Each row is a point on a landscape with many valleys, with its height.
A ball rolls from a point to whichever of its 2 nearest points has the largest drop for the distance, and stops where none of them is lower. Distance is the straight distance between rows; heights are no part of it.
<930> (h 282): [-25 -29   6   4   8 -28   3  12  16 -30  -9  -7 -27  -2 -23   2   3  33
  45  57   5 -22  42  -3 -33 -35 -39 -12  24  -7 -14 -38  31  14   3]
<843> (h 381): [-51   4 -31  -5  -5 -10 -61 -21 -11 -59 -10  -4 -13 -51 -33 -42  14 -12
   5   2   8  37  37 -12 -33   2  45 -41  20 -61  21  -2  27  18   4]
<1020> (h 414): [-10   0  23  -8  -4   2 -25  19  47 -12  24   2 -12 -37 -32 -11 -15 -13
 -49  18   8  25  -2  -4  41 -50 -35 -11  60 -24   1  10   0  -1  49]
<748> (h 329): [-45  -2   2 -13 -35   5 -18 -30  28 -43 -37  -6 -22 -20  -3 -18 -12  19
  28  22  -6  -5  67   9 -18  26  25  11  19 -22 -20  -9 -10  41   0]
<506> (h 394): [  2   7 -28 -50  -9  15  13 -33   2  -2 -18 -29  12   8   4   7 -12 -10
  -9  -2  -9   1   3  16  24  11  -6  62  -3  25 -32  28 -20  28  -2]
<567> (h 174): [-21   5  21   9  -7 -35  22   4  40 -13  52  24 -30 -20 -28  17  19  16
  31   1   2  -6  -6  34  44  -7 -25 -35   7  26 -56 -16   6 -79 -33]
<855> (h 513): [ 22  25  63  31  -6  14  17   6   3  11  18  10  18  -5   7 -17  -9  14
  11   0 -46   2 -20  12  -5  40  19 -68 -37  -4 -18 -10 -63 -16 -13]
<433> (h 238): [-37 -30  22  -3  25 -29 -14  31   6 -43   0  24 -14 -37 -28  29  21  28
  52  32  22 -18   9   6 -19 -43 -50  -6  18 -18 -52 -27  33  17  11]
<1285> (h 186): [  2 -13 -20  -8  25  16 -13   4   4   0 -24   5 -21   8  25  -3  -2  -9
  -6 -15   7 -20  27 -23 -22   9  -7   3 -12 -39  19   0  -9  -5  19]
<354> (h 505): [ 15   1 -22 -25  16  24  27  12 -61  10  42 -28  39 -17 -23   8  -2 -14
  -2  16 -19  20  22 -10 -14 -18  46   8  -5  50  -9  11  12  39 -36]
<954> (h 398): [ -9   7  25  34 -22  -8  -9  15  -8  13  14  12  40   9   9  11  14 -28
   4  -7  16  15 -46  11   9   1  30 -14  -7  16  12   4  -1  21 -11]
<621> (h 605): [-10   4  57  36  19  -6 -24  -6 -11 -35  44   2 -39 -48  34  -5  49  23
   1  -6  -7   6  20 -17   7   0  44 -27  36 -57  40  -8  28  -8   5]
<362> (h 355): [  7  11 -37 -48  17  -1  32 -25 -20  -8  -7 -14  12  11 -46   6  -1  -6
   0  -2   2 -13  24   1   5  -7  -8  34  -9  36 -45  14 -15  15 -29]
<24> (h 302): [ 11  18  28  -7  14 -33  13   1   1  26  33   2   8   7 -14   3   9 -21
  -5 -21  -3 -17 -36  28  44 -42 -30   5  14  14 -51 -10  -6 -16   7]
<612> (h 382): [ -6  -7 -60 -22  34 -11  14   0  -1 -22 -11   0 -25  -1 -57 -16   1 -32
 -21   2  18  16  43 -51 -30 -33 -22   6  -5 -12  27  -2   6 -16 -23]
<189> (h 428): [  2   0  39   5 -22  22  10   4   8  53   7 -15  -2  29  51  -8 -34  32
  37  17 -42 -29 -22  43  -1  36  20 -31 -13  23 -16  -9 -22  -3   8]
<1013> (h 429): [-10   5 -31 -25 -48  14  18 -28  10 -18 -38 -20  21   4   1  13  -1  32
   0  11  12  14   5  20  16  30   0  68   8  49   5  24   5  23 -33]
<754> (h 453): [  1  -1  42  22   2 -22 -19   4  20 -45  12  20 -12 -44 -29 -12  -5  24
 -32  12  15  28  14 -22  20 -40 -22   6  57 -60  19  13   3  31  42]
<1067> (h 472): [ 23  11  42  30 -28  33   3  23  24  40  35   2 -17  -4  34 -21 -48  27
  23  11 -45 -10 -18  15   9  51  20 -59 -25  -3   0 -11 -38 -19   8]
<274> (h 403): [-15  18 -13  17 -12   0   9  -1  60   6 -20  14 -22  12 -27 -21 -10 -15
 -12 -17  17  12  -4  18  25  28 -17 -37 -17   3  17   3 -52 -69 -35]
<182> (h 263): [ 26   4  -5  -5  -9  40  18  27 -32  29  34 -18  15  -3  27  19  -4  -1
  31 -13  -9  -4 -34  20   1  35  38 -14 -13  48  14   3   6 -14 -34]
<1401> (h 611): [ 30  14  -6 -17  30  32  14 -11 -44  19  43 -11  12 -17  32   1  -9 -35
 -35 -38 -44   6 -11 -22   8  -7  42 -10 -20 -30  13  28 -18  -3  18]
<1274> (h 657): [ 56 -40  17  12   8  -1  -1   0  -6  19 -20   7 -13  23  56  21  14  37
 -22  22  11 -14 -32  -9   8   1 -28  47  19 -10  31   9  40   9  59]
<415> (h 300): [ 33   0 -56 -48  25  46 -13  15 -11  17  11 -11 -19 -20  22   1 -39  -9
 -28 -36 -22  -5   3 -22  10  19 -18  21 -26 -15  14  34 -12 -18  21]
<1275> (h 546): [ 38 -20  11  -7  13  19  29   6 -10   1  14 -20   5  -2  -7   4 -20  41
  -4  44 -47 -19  43 -33 -15 -35 -30  15   6  -8   4 -10  11  44  34]
<1090> (h 244): [ -3 -13  -2  -6   1  18  -2  34  37  35  -7 -15 -11  24 -38 -46 -48 -24
  -4  25 -28  -6  30   0 -17 -19 -19 -53  -9  11 -16 -27 -36 -11   2]
<416> (h 456): [ 32  18 -37 -20   6  22  29 -12  18 -28 -27  10 -28 -11 -25   9 -24  48
  14  -2  12  -4  28 -32 -10  36 -55  28 -24  -1  19  -1 -23 -33 -10]
<449> (h 307): [-20   2  10  11 -45  16 -20  25  49  17 -12 -11  19   5 -37 -38 -47 -17
   0  44  -4  21  14   7  -5 -10  10 -49   3  25  -2 -23 -27   5 -12]
<30> (h 267): [-29  13 -53  -2  -4   0 -26   2  -3 -40  -7   3  -3 -32 -10   5  19  -9
  11 -15  37  31  11 -25  -9  -1  -1  17   2 -13  38   1  35  -6 -11]
<1081> (h 455): [ 29  -6  39  29  -2  17  21 -24 -17  37  14 -32  -1  39  34 -10   2   6
 -35   6 -50 -14 -10 -11 -16 -13  47 -14  -3  -1  51 -10  -5   0   8]
<781> (h 699): [ 20 -19 -24 -15 -24  -5  27  -9  -7  32   7 -31   3  27  19  28   8  18
 -17  19   8  -7 -21  12  14  -7 -17  64  23  54  29   2  51 -17   4]
<723> (h 800): [-37   5 -13  12  -7 -51 -63 -36 -10 -36 -33  19   5  -3  11  -9  32 -17
 -10 -41  43  18 -20  -8  -8   3  31   7  11 -54  21   3  48  24  10]
<1264> (h 412): [ 30 -17  11 -28  -6  38   0  11 -14  50  11 -22  -9   4  75  25 -13  32
  11   9 -21 -20 -44  28  25  23 -12  42  14  27 -18   6  40  18  54]
<1355> (h 572): [ 13 -18  24   6 -19  21 -27   6  36  44 -33  -3  13  25  52   4 -38  -7
 -30   1   2 -10 -57  19  22  14   2  28  -5   2   6  19 -26  24  44]
<1135> (h 545): [ 19  26  73  54  -2 -21  39  -3   4  27  -6  14  32  34 -23 -29 -11   1
  -5  16 -49  -5 -34   7 -10  16   9 -58 -38  16 -32  -7 -70   8 -21]
<69> (h 239): [-34 -18  18 -22   1 -41   5 -14  24 -15 -17 -21 -38  22 -22  -5  14   1
  17  34   6 -23  48   7  -7 -43 -38  34  32  -5 -22 -27  16  10   8]
<902> (h 298): [-30  10 -34  -1 -30 -11  -9  25  33 -29   6  33   7 -32 -17  26  20   0
  49   0  45  20 -19  23  22  41   0 -27  -4  46 -27   0   8 -43 -53]
<536> (h 333): [-11 -19 -45 -29  19  -6 -12  19   1 -36   4  -6 -11 -29 -38   8  -9  -9
  -8  12  25  10  24 -47 -14 -52 -47  35  18 -22   8   3  25  20  18]
<1174> (h 756): [-46   6  40  28 -32 -64   2 -49  26 -32 -16   8  -3  11  -6  17  25   7
  11  -8  17  -8  -1  30  21 -14   7  27  26   9 -27  -9  14   3  -9]
<704> (h 342): [-37  20   8  17 -22 -36   3  -2   5 -49  18  34  18 -33 -23  23  38  12
  45   9  29  11  -9  20   5  -5   7 -20  12  24 -22  -8  35  -7 -29]
<36> (h 247): [ 13   4  32   2 -25  44  -1  -7  26   7  15 -16  18  -9   8 -19 -43   5
 -32  27 -42  15   9  -3   9  -2  25  -1  11 -19  11  -1 -38  35  28]
<164> (h 577): [ 38  -1  41  33  11   9  35  11 -19  53 -28   6  25  48 -12 -24 -30  22
  11   8 -43 -26 -24   7 -32  18 -11 -35 -54  15 -35 -15 -58  25  -5]
<604> (h 242): [ -7  11   2  30 -50 -21  29  11  44 -13  45  25   5 -26 -22  11   6   9
  28  11   9  19 -17  36  38  19  -3 -35  -2  50 -16   7 -17 -55 -52]
<1194> (h 440): [ -2   3  43  30 -26 -19 -11 -11  -3  -5   1  -7  28   6   2   1  -9  -5
 -38   6  10  27 -23   1   9 -31  23  11  22  -1  19   2   0  33  15]
<27> (h 113): [-21  -3  29 -22  48 -49  19 -15 -22 -19  15  10  -6   6 -35  -6  28 -12
   9   2 -17 -32   9   0   1 -57 -40   5  11 -13 -77  -8   6   9   9]
<747> (h 813): [-32   3 -30 -15  -6 -11 -47 -26 -21 -30 -17  17   4 -30  28  11  17 -27
 -18 -43  23  18  -8   4   4  16  48  40   7 -53   3  34  13  28  23]
<1205> (h 354): [ 60  28 -13  11  46  17  60  13 -47  30  -4   4  22  23 -50 -10  -6   0
 -11 -32 -21  12   1 -15 -24   7 -18 -11 -50  21 -22  10 -30 -16 -35]
<961> (h 304): [ -6   3 -27 -22  -4  -9  29 -18 -15  31 -11 -17   9  55 -14   7  15  -6
  19  -3  18  -9   7  26  -3  -1  -4  23   4  53 -12  -1   8 -21 -45]
<744> (h 443): [-35  -5  -9 -19 -25  34 -12  23  -7 -31  41  -5   8 -59 -10  11   3  17
  52  27  -3   5  26  -8  -6  16  17 -20  17  27 -26 -29  43  18 -16]
<446> (h 411): [ 13  13  -8  21 -26 -18  44 -12 -23  -6  37 -20  26   7 -16  14  30  17
   1  10  -1  10   5   2  11 -23  18  23  16  52  35   0  30 -11 -50]
<691> (h 190): [ 22   2  -3   5   9  25  -5  17 -13  26 -19  23  36   8  16  19  -5  -7
   6 -12   6  -9 -23  -7 -17  35 -14 -25 -46  -7 -21  10 -24  14   4]
<753> (h 248): [  7 -20 -44 -50  20  -8  11   4  -5  37   2 -15 -34  29  -3  11   0  10
  41  -6  26 -18  21  13 -15  15 -24  13  -2  59 -31 -23  36 -46 -32]
<1129> (h 185): [  5   1 -21 -36 -21  51   8  -1 -10  32   3 -29  12   2  41  14 -26  16
  25  -8 -11  -5 -15  27   0  55  22  19  -7  49 -10  16   8  13  -8]
<1331> (h 465): [ 40  38 -21  -1  21   9  33 -30   4 -20 -22  19 -15   1 -18   4  -8  16
 -16 -43   0   4   8 -25  -7  34 -41  16 -46 -19   3  21 -48 -32  -3]
<1047> (h 457): [ -7 -30 -25 -35 -20  40  -6  20  11  15  11 -21  -7 -20  65  16   4  20
  20  23   4  -7  -2   8  13  29   1  40  30  18   7  -3  63  39  34]
<1298> (h 497): [ 25  37  20   2 -26  12  28 -27 -12  -8   6  -9  30  -1   9   9   4   2
 -39 -32 -18  17 -23  11  35  26  33  37  -8  13  22  33 -40  -8 -21]
<282> (h 635): [ 39 -37 -15  10  -8  14 -21  22  11   2 -53  21  -3   1  48  34   2  35
   5  19  28   0 -28 -21 -18  33 -38  39   0 -18  26   9  36  38  46]
<637> (h 408): [ -6 -11   7   0 -11   4  12   0 -12  -9   9  -1  -1 -17  17  28   8  30
  35  12  -3 -10  14   0  -8  11   2   5   0  18  -4 -11  26   4  -9]
<66> (h 490): [ 21  25 -37  20  -1  -9  13  -3   0  10 -46  17  22  33   1  10  18 -13
 -23 -48  34  17 -36  12   8  37  10  19 -39  11  35  27 -46 -58 -42]
<73> (h 566): [ 34  -1   2  25  47  -8  23  31  -9   9  20  19 -36   3 -13  -7  10  12
   9 -12   6 -21   5 -32 -17 -17 -45 -54 -21 -19  25 -32  -6 -73  -9]
<860> (h 385): [-13  19  -7   2  27  -9   7 -17 -64 -11  18  -7  12 -12 -36  -5  45 -51
 -17 -26 -11  23  16 -25 -25 -21  55 -25 -21 -27   4   5   9  13 -21]
<504> (h 359): [-12   6  -6  20 -35  -8  17   4  58 -18 -16  12  -5  -3 -57 -18 -15  -1
   4  27   7  20  21  -3   2   4 -11 -43   7  22  20 -11 -25 -36 -34]
<600> (h 422): [-26  -1   1  10 -13   3 -57   9   3 -36 -17  14   0 -38 -36 -32 -14   3
  -4   4  -2  26  30 -30 -21 -12  24 -42  11 -60   6   0   4  47  24]
<246> (h 788): [-18  11   6  17  19 -44 -21 -20 -14 -53 -42  41   8 -10 -18  14  24 -13
 -12 -29  46  10 -23 -16  -1   0  -9  16  -5 -61  -4  25   3  17  22]
<1177> (h 287): [-31 -11  10 -23  13  -7  -3 -36  21 -40 -16 -11 -38  -6  -4 -14   6  25
  17  19  -2 -14  68  -1 -10  -8 -17  31  41 -38 -17  -6  -2  27  14]
<529> (h 825): [-26  10 -68 -33   8  12 -23 -15 -33 -31   3 -21   4 -24  10  13   6 -46
 -35 -42  -7  23   1 -11   2  15  42  40  -4 -26  18  45  -3  21  -5]
<1338> (h 156): [-27  -7  -8 -31  14  -5  -4 -10   3  13   3 -14 -22  18 -27 -29  -4 -33
   6   7  -5 -17  34  11  -7 -19  -5 -23   9   1 -40 -22 -17  -7  -6]
<1199> (h 530): [ 45  -5   6   1  57 -13  20   5 -46  37  27   8 -27  34   5  -8  11   4
  -6 -14 -19 -34  -4 -19 -22 -32 -31 -18 -20 -16  12 -17   5 -43  13]
<382> (h 537): [ 17  10   6   7 -22  13   2 -18  19  22 -41  -8  20  29  25  -5 -32  -9
 -50 -20  -6   1 -32  18  13  24  21  27 -21  13  30  18 -44   0   2]
<1061> (h 485): [ 36 -17 -10 -18  39  -9   3  -6 -57  55  21 -18 -16  50  20 -18  17 -34
 -24 -17 -43 -34   8 -22 -33 -19  16 -14 -30 -10   5   1  -9 -23   9]
<509> (h 461): [  7  27 -16  -8 -44  18  28 -45 -10 -40 -10  -1  24 -14  10  14  13  26
 -17 -30 -10  10  10   2  11  41  15  67  -3  28  24  31 -16  -4 -32]
<1380> (h 578): [ -5   5  50  34   0   7  -2 -15  23 -16  38   4 -35 -14  42 -16  17  21
   1  -3 -18 -15  21   0  21  10  19 -30  20 -35  16 -10  -5 -29  13]
<917> (h 227): [ -3   9   4 -13 -38  17  24  -2  54   3  24 -26  -2  -6  -7   1 -38  21
  -1  16 -12   4  10  25  42   7  -4  27  20  36  -6   2 -10  -1  -3]
<1089> (h 607): [ 42 -36   6   7   3  35 -36  22  19  29 -59  23  -8  20  67   6 -37  31
 -28   6   3  -6 -35 -16   3  38 -19  17 -13 -26  26   8 -12   9  56]
<908> (h 404): [-46  -9 -16  10   2  -6 -47  10  61 -17 -59  39 -26   0  -4 -12  -8  -8
  24   0  43   1   7  11  -7  31 -19 -43  -4 -39 -23  -8 -39  -7   8]
<430> (h 576): [ 19 -25  35  15  20 -14  33  11 -28   6  -8  -4  27  18 -20   7   0  35
  20  54 -43 -32  23  -6 -38 -41 -13   0 -15  14 -22 -36  10  49   7]
<451> (h 525): [ 33   6 -51  31 -15   2   7 -23 -26  -8 -55  16  20  21  27  32  40   7
 -12 -22  31  17 -25   7  -7  38   8  48 -31  22  55  22   9 -21 -30]
<309> (h 679): [ 37 -30   6  40 -19 -18  19  -1   9  12  -5   3 -17  22  23  29  13  37
 -21  24   6   1 -22 -15   9 -20 -47  51  20  24  58 -10  46 -16  28]
<334> (h 643): [ 45   7   9 -17  52  24  18  -5 -44   7  25   3 -13 -11  15  -7  -4  -9
 -33 -34 -51 -21   7 -24  -3   0   7  -5 -25 -54 -17  17 -38   8  49]
<1382> (h 441): [-24  -5  -1  12 -14  -7 -41  22  43 -12 -70  33  23   2   9   3 -23 -20
  15   6  37   5 -18  10 -15  48  -2 -24 -35 -24 -28  -3 -47  34   4]
<1442> (h 277): [ 41 -13 -13 -59  39 -23  19   0 -41  53  25 -26 -13  31  -7  24  -5  11
  16  -3 -26 -38 -18  15   8 -22 -44  53 -13  32 -66  12  12   1   8]
<695> (h 481): [ 10  -7  63  28  37 -28   6  16  10 -45   3  24 -18 -34  -3   7   1  44
  -6  26  18 -14  24 -11   6 -30 -49  18  62 -61   9  18  15  15  35]
<1284> (h 353): [ 45  -4  17 -26  16  12  10   9 -19  65  36 -21 -25  16  35  25 -30  37
  21 -14 -27 -36 -34  26  20   4 -34  37 -10  28 -40   1  16 -19  27]
<1453> (h 506): [ 19  -8  60  26 -14 -18  20 -37   1  34  16  -9 -17  45  41  -4  -5  18
 -34  -1 -18 -36 -10  13  12  -5   7  12   6   2  22 -18 -16 -21  20]
<841> (h 175): [-17 -11  -9 -15   9 -18   7  -3  26  31  15 -12 -45  49  19  -5   1   6
  32  -6   8 -33  12  17   2  14 -27  -1   3  25  -7 -27  10 -73 -19]
<347> (h 108): [-13  -7 -41 -22  16  -7 -37  42 -17  23 -10  10  30  13  -3   6   1 -65
 -13 -19  45  16 -34  -7 -13 -11  -7  -3 -20   9  -4  13  11  19   7]
<566> (h 202): [ 27  -5 -26 -29  34  53 -19  12  12   0 -19  11 -31 -17  25  -8 -27   7
 -21 -30 -19 -11  26 -18 -16  37  -5   3 -23 -61   4  28 -45  -1  39]
<712> (h 259): [-21   6   4 -30 -52  29  -5 -15  33   5 -26  -6   7   0  54   4 -32  12
  16   3  -8  -4 -19  47  12  71  11  34  -6  31  -9  13 -22  19  14]
<858> (h 237): [ -7  29  27 -21  -8 -11  28 -17  22   2  47  -6 -16 -14  -8  22   8  23
  18 -16 -13 -18  -9  35  50  -4 -21  -8  21  20 -61 -12   0 -41 -17]
<672> (h 745): [-41  -5  70  43 -41 -72  -9 -15  44  -3  20   2  13  10  -2   8   5   1
  -6  25  10   9 -31  38  45 -35  15  13  47  18 -24   0  22  16  13]
<565> (h 479): [ -5   2   9   4  -7  16  -4 -10 -25  36  21 -42   9  22  21 -22  -5 -45
 -27   3 -33  13  -2 -11  -7 -20  62 -15   8  14  50  -3   8   2 -17]
<51> (h 281): [ 39  23   5  27  27  24  31  24 -45  15  -4  20  46 -11 -25  -2  -4   5
  13  -6 -14  13 -15 -29 -24  17   2 -41 -57  -3 -14   4 -31  11 -19]
<696> (h 374): [ -4   6  -3  28 -24 -33  33  -5  -7 -37  15  16  11  -9 -14  35  35  42
  44  12  19   2  -7   1   1  -3 -22  17   1  41   9 -12  35 -11 -35]
<135> (h 352): [  0  17  15  10   5 -24   5  20 -10  32   4   9  37  25 -14   7  16 -34
   2  -9  15  -2 -48  21  13 -20  -5 -25  -2  31 -42  -8 -21 -10 -21]
<389> (h 575): [ 19  27  16  -8  -5  44  -7   0 -41 -28  55 -16  26 -57  21   1  12 -19
 -26 -31 -40  38 -11 -35   6   7  55 -14  -9 -21  33  22  -7  16   4]
<340> (h 543): [ -6 -16  43  36 -27  -8  13 -28  45   9  24 -28 -37  31  31 -20   2  26
 -23  12 -19 -11  14   1  19   0  17  10  38   1  47 -24   6 -21   8]
<1395> (h 488): [ 33 -18 -23  28 -14  -7   4 -12 -29  15 -57   3  19  44  15   7  19   0
 -25   6   8   8  -3 -20 -32   5  15  16 -15  15  70   7  15  -2 -13]
<634> (h 413): [ 48  26 -20 -20  50   1  41 -13 -38  29 -35   8 -12  36 -25 -15 -18   5
 -14 -46 -25 -12   6 -15 -33  20 -41  13 -66 -11 -36  28 -45 -19  -4]
<29> (h 72): [ 29  17 -20 -13  34  42 -17  18   3   8 -14  25   8 -10   7  -6 -39 -17
  -5 -29  -8  -2 -11 -18 -11  35 -23 -19 -51 -43 -29  16 -51  13  21]
<1344> (h 541): [ 27  21 -31 -13  -5  46  14  13 -58  -9  53 -23  33 -42   5  12  10 -17
 -14 -15 -21  28  -4 -32  -8   8  54   4 -16  28  41  27  11  12 -23]
<1012> (h 450): [ 28 -13 -27  38 -26  -7  17   7 -23   3 -18 -12  21  32 -18  11  30  15
   0  35   8  21   6 -19 -22 -26  -5  23   3  46  67  -3  50  11 -28]
<295> (h 301): [-56   3   2  -5   5 -37 -34 -38  -5 -36  20   3 -35 -30 -15 -11  44 -14
  10  -3   9  -1  36  14   1 -25  35 -29  36 -34 -19  -8  35 -15   0]
<730> (h 236): [-39  -2 -19 -44  32  -6  -1 -24 -18 -21  25  -6 -50 -24 -15 -11  30 -29
   1 -19 -12 -16  47  -1   4 -13   7 -30  22 -19 -41  -5   4 -34  -7]
<14> (h 629): [-15  -5  11  14  19   6 -37  31 -28 -21  55   2 -16 -60  32  -6  34   3
  15   5  -5  20  12 -14   1 -20  32 -41  32 -44  40  -8  57   5  21]
<106> (h 73): [ -3 -12 -11  13  -4  -5   3  -6  33  27 -31   2 -22  39  17  -5  -5   3
  14   5  12 -20   6   3  -9   8 -19  -9  -2   0  29 -17  -6 -34  -2]
<111> (h 601): [ 28  -7  28   9   6   3  17  19 -40  47 -17  -6  45  39   3   1  -9  14
  18  31 -35 -31 -12  14 -31  -7   4 -23 -20  24 -28 -16 -10  29  -4]
<180> (h 138): [ -3  10  -8 -35 -31  52  -6  12  35  15  27 -37  18 -19  -9 -10 -52 -23
 -35   2 -26  17   2  13  39 -15  10  12  19  21  -6   8 -31  10  13]
<501> (h 372): [-13 -12 -15 -16  -3   3   9   6  40 -28  20 -17 -15 -27 -52  -3 -17  -4
 -19  21   5  13  30 -20  24 -51 -47  31  42 -13   3 -11  12   4  16]
<722> (h 765): [-40  19  15  36 -42 -44  -9 -32  34 -37 -42  28  10   3 -20   5  16   0
   2  -7  25  19  -4  10  12  20   7  10   5  -3   3   4 -17   6 -18]
<1444> (h 777): [-12  26   3  41 -16 -25 -21 -10  21 -55 -51  59  17 -22 -35   7  17 -14
  -3 -28  43  31 -30 -20  -1  21 -12 -18 -19 -40   7  18 -31  -1  -7]
<32> (h 434): [  5   4  -6   2  28  -1  12 -15 -52  29  21 -20  18  31  -1 -15  27 -42
 -16 -11 -18  -3  14 -21 -31 -29  48 -25 -20   4  23  -1  -3  -8 -17]
<336> (h 332): [-34  31 -20   0  23 -15  -4 -15 -41 -14  -9  10  40 -14 -55 -34  38 -76
 -20 -28  13  40  -2   5 -17 -15  65 -41 -10  -4 -25  22  -2  11 -42]
<1320> (h 396): [ 41 -13  22  23  18  -4  27 -39 -29  10 -14  -3 -13  38  17 -18   5   5
 -34   9 -36 -20  28 -37 -28 -14  17   5 -13 -28  42  -4 -14  11  21]
<81> (h 327): [ 11   5  -5  12 -35  34  -5  43 -17  37   9  -8  27   7  49  -3  -8   5
  55   7  10   0 -51  35 -17  71  52 -43 -24  46  13   9  -9  -1 -39]
<1182> (h 201): [-33  -8 -60  -4  -4   0 -41  34   5   3 -12   9   9 -11  10  10  10 -31
  15  -9  63  15 -15   3  -1  -6  -5  -4  -1  17  17  -1  47 -17 -10]
<786> (h 514): [ 31 -18  47   5  33  -2  20  10  10  -8  19   4 -15  -5  -4   6 -19  46
 -14  29 -14 -28  17  -4  10 -46 -53  22  21 -27   1  -8  -3  19  47]
<63> (h 276): [-32  22 -50   0   5 -19 -30  -1 -27 -12 -50   8  26  -3 -28 -23  21 -61
  -9 -34  36  36 -15  15  -8   0  68 -12 -11   4  18  20  -8  14 -40]
<1479> (h 627): [-22  -9   3  12  14  -3 -34  22  -3   6  55  12 -23 -23  35   0  26 -34
   7 -17  20   7 -17  -5  21 -19  21 -32  26 -23  20  -8  45 -21  23]
<414> (h 203): [-11 -16  -3 -53  47 -28   0   4 -33  25   8  -9   5  38 -13  10  19 -17
  18   1   2 -36  -8  11   0 -31 -39  24 -14  23 -75   0   6  17   7]
<1243> (h 313): [  4  -4 -48 -47  25  21  -5  19 -12  31  21  -9 -18   1   0   8 -21 -14
  -3 -24  11  -5   4  -4   6  11 -21  10  -3  21 -10   1   6 -42 -18]
<227> (h 477): [ -6  -9   4  25  -1  -1 -52  40  33 -22 -65  50  26 -12   9  11 -27  -2
 -17 -15  49  18 -41 -11   5  29 -25  -4 -29 -45   8  11 -28  34  33]
<349> (h 731): [-30 -28  59  15 -25 -40   8 -14  21  17   8 -18   7  40  20   5  -5   9
  13  40 -12 -26 -11  37  17 -36   9   8  28  31 -14 -32  20  19   5]
<286> (h 290): [ -2  18  -8 -39  -7  14   9 -18  53  -9  14  -9 -25 -16 -32   0 -17   4
 -12 -10  -4   5   8  21  56  -1 -36  20  25  -2 -36   7 -21 -35  -2]
<1399> (h 326): [ 27 -10  31  20   6  32   0  -8 -13  -9 -16 -13   9   3   3 -24 -31   7
 -35  24 -31   9  22 -32 -24  -5  28  -2  -7 -35  43  -3 -26  52  34]
<778> (h 184): [-23  -5  19  -5  12 -41   5   4 -27 -45  29  20  13 -32 -58  15  29  -4
  20  21  -2 -19  15  10  -9 -61 -31 -15  29   5 -62 -25  40   9  -4]
<277> (h 492): [-27 -18 -28 -21 -23  26 -16  -6  10  15  12 -33 -13   6  43 -17  -4 -15
 -11  11 -12   2  18   6  -3  11  36  30  24  12  35   1  34  23  15]
<556> (h 597): [ 13   3  -8  18  32  14 -10  39  -5   5  37   9 -24 -14  14  -5   9 -21
   1 -10   7   2  -5 -38  -2 -17  -2 -46 -14 -24  35 -15   6 -47   6]
<1201> (h 367): [-53 -14  14   6 -24 -10 -32   4  61 -24 -49  15 -32   1 -13 -17 -17  17
  43  41  27   2  38  10 -18  20 -18 -23   9 -22 -23 -28   2  22   9]
<628> (h 446): [  3  17 -42  10   3  10  -4   5  42  -4 -26  25 -23   5   9   0 -19   2
 -15 -45  39   5 -25   8  15  40 -19   4 -25   0  30  15 -47 -77 -18]
<939> (h 476): [ -7  -6  35   9  18 -29 -14  10 -22   1  -4  12  24   0 -11  -7   4 -22
 -22   1  -4   4  -5  -9  -8 -51  12 -10  10 -23 -15 -14   4  48  26]
<644> (h 419): [  8   1 -40 -20  31   5  27  -3  25 -17  -8   7 -21 -12 -52  -6 -16  -4
  -8  -3  18   5  35 -25  -9  -9 -58   2  -3   3  -6  -9 -21 -33 -15]
<633> (h 464): [-14 -19  22   4  -2   3 -51  34  11   2  -2   1  17 -18  -2 -18 -31 -17
 -11  29  10   7   3 -11  -5 -24  -2 -16  13 -41  -5 -10   8  67  48]
<247> (h 331): [-29  17 -41  17  -1   3 -54  -5   0 -63   0  -8 -35 -65 -15 -20  30 -12
  -3 -22  30  50  26 -35  -7   1  29 -17  22 -61  62   5  41  -4  -5]
<1001> (h 346): [-54  -3   8  14 -19 -45 -14 -29  22 -53  27  -2 -41 -34  -5  -6  47  25
  29   0  30   4  25  21  20 -19   3   7  57 -14  -4 -13  74 -17  -9]
<1031> (h 716): [  2 -32  22   0 -19 -21  24 -13   8  29   9 -28 -11  44  26   7  12  26
  13  37  -6 -26   1  28   3 -35  -9  30  28  45  12 -22  61  -5  13]
<807> (h 474): [ -5   0 -25 -22   0  22  10  30 -25 -19  22 -16  35 -24 -41  16  -7  10
  29  43   3   4  34 -16 -21 -25  -2  -2   2  46 -23 -11  34  49 -31]
<450> (h 384): [-19   1  24  -2 -11  19 -11  30 -10  56  -1 -11  31  30  40   2 -17  -9
  48   9  -8 -30 -38  49  -4  35  29 -47 -15  35 -35  -5 -19   7 -19]
<787> (h 207): [-19   2 -27  -1  -7   0 -34   4  -6   0 -53  23  52  13  -3   5   5 -52
 -15 -32  38  22 -40  15  -1  19  29   4 -21   1 -15  24 -22  22 -20]

For each start below, name the point where the ball stops.
<246> -> <106>
<14> -> <180>
<309> -> <106>
<1401> -> <567>
<164> -> <1129>
<1395> -> <567>
<430> -> <536>
